The views of a scene show one set of named points, each view turned or mirrored, and shifted as a whole, with a little noise and some points left out.

Scene 1
View 1
Z_675: [-27 -12  11   4 -26  -7  23  17   2 -14]
Z_943: [-27 -11   7  19 -26 -11  19  22   8 -25]
Z_61: [-27  -1   2   4 -14 -24   6  11   0 -15]
Z_701: [-23  -7  10  12 -27 -19  12  20   9 -26]
Z_755: [-33  -2  -6   7  -9 -17  17   8  -5  -8]
Z_448: [-36 -16  20 -44 -20   7  34  -1 -18  21]
Z_623: [-14   3  19 -14 -24 -33 -14   6   5 -19]
Z_378: [-31  -4   3 -10 -13 -16  16   5  -9  -2]
Z_588: [-14   2  20  -6 -27 -32 -10  11   9 -25]
Z_64: [-30  -6   8  -6 -19 -13  18   9  -3  -8]
Z_49: [-28   5  -9  20  -7 -28   5  11   0 -20]
Z_520: [-25  -8  16 -16 -22 -14  13   9  -3  -6]
Z_278: [-19  -5  12   8 -25 -23   3  16   9 -27]
View 2
Z_64: [ -4 -17   5   6  -4  -7   7   2 -20  -1]
Z_943: [  3 -29  18   7  -3 -17 -15  12 -36  -5]
Z_61: [  3 -19  11   2  -3  -4  -5   5 -14 -16]
Z_623: [ 14 -13   4   2  25   7   6  -1 -14 -25]
Z_701: [  7 -27  15   5   6 -11 -13   9 -31 -11]
Z_278: [ 10 -25  13   4  13  -6 -11   8 -27 -17]
Z_448: [-21   1 -13  16  -8  -2  44 -11 -19  29]
Z_378: [ -6 -11   2   4  -9  -3  11  -2 -11  -3]
Z_49: [  5 -22  19  -4 -15  -7 -19   8  -7 -23]
Z_588: [ 15 -19   7   2  25   4  -1   3 -19 -23]
Z_755: [ -2 -17  13   2 -17  -9  -4   2 -11  -6]
Z_675: [ -3 -18   5  10   2  -8   8   3 -29   5]
View 3
Z_49: [ 17  24 -24 -29  -3  18 -10 -21   2  17]
Z_755: [  2  21 -22 -24 -10  13   5 -18  -5   7]
Z_701: [ 24  26 -24 -12  -2   6   0  -1   1  -2]
Z_61: [ 13  15 -23 -15  -4   9  -3 -14  -4   9]
Z_278: [ 29  19 -25  -8   0   4  -5  -4  -3   2]
Z_588: [ 31   1 -24   3   1   1 -11  -3  -8   7]
Z_623: [ 26  -8 -22   5  -2   0  -9  -8 -11  11]
Z_520: [  6   7 -20  -1 -11  -1  12  -5 -14  -2]
Z_675: [  6  18 -20  -6 -11  -1  15  -3  -9  -8]
Z_64: [  1  14 -20 -12 -11   4  10  -9 -10   1]
Z_378: [ -4   8 -20 -12 -13   6  11 -16 -13   5]
Z_943: [ 21  36 -24 -17  -4   6   5   0   4  -7]
View 4
Z_943: [-22  20   0   7  20  -3  -8 -12  49   8]
Z_378: [13 14 -5  3 10  8 17 -9 37 -3]
Z_61: [-5 12  0 -4 10  7  9  1 40  8]
Z_701: [-22  14   4   4  16   2  -4  -7  42  12]
Z_755: [ 6 19 -7 -5 13  0 11 -2 50  3]
Z_588: [-21   2  12   2   2  17   9   5  22  16]
Z_64: [  2  15  -4   7  14   7  13 -11  38  -1]
Z_278: [-23  10   7   1  12   6   1  -1  36  13]
Z_520: [  0  11   2  12  11  13  17 -14  26  -1]
Z_675: [ -5  15   0  15  16   7   9 -19  32  -3]
Z_448: [ 33  16  -7  28  15  15  35 -38  18 -26]
Z_49: [ -6  17  -4 -16   9   0   2  10  56  15]
View 5
Z_623: [-16   7  19  21 -35 -13  -1  18   0 -16]
Z_755: [-10 -16   2  -4  -2 -15   4   3  -3  -5]
Z_943: [-28 -27  23  -4  -1  -1  -7  -1  -2 -15]
Z_49: [-18 -28   3  -1 -28 -22  -4 -17   1 -16]
Z_520: [-13   1  18  10   0  -4   5  23  -4  -8]
Z_64: [-11  -9  13   2   3  -7   4  15  -5  -5]
Z_675: [-18  -8  22   4   7   0   1  18  -5  -8]
Z_278: [-26 -15  21   7 -19  -7  -6   5  -2 -18]
Z_701: [-26 -21  23   3 -11  -4  -8   2  -2 -16]
Z_448: [ 4 18 15  5 36  0 18 48 -8 11]
Z_378: [ -5  -3   6   2   3 -13   7  17  -4  -2]
Z_588: [-21  -1  23  19 -33 -10  -5  12   0 -20]

Which points are out of place in each view (at most two, in the order of its rows)? Write none if all are in place.
view 1 | Z_675
view 2 | none
view 3 | none
view 4 | none
view 5 | Z_49
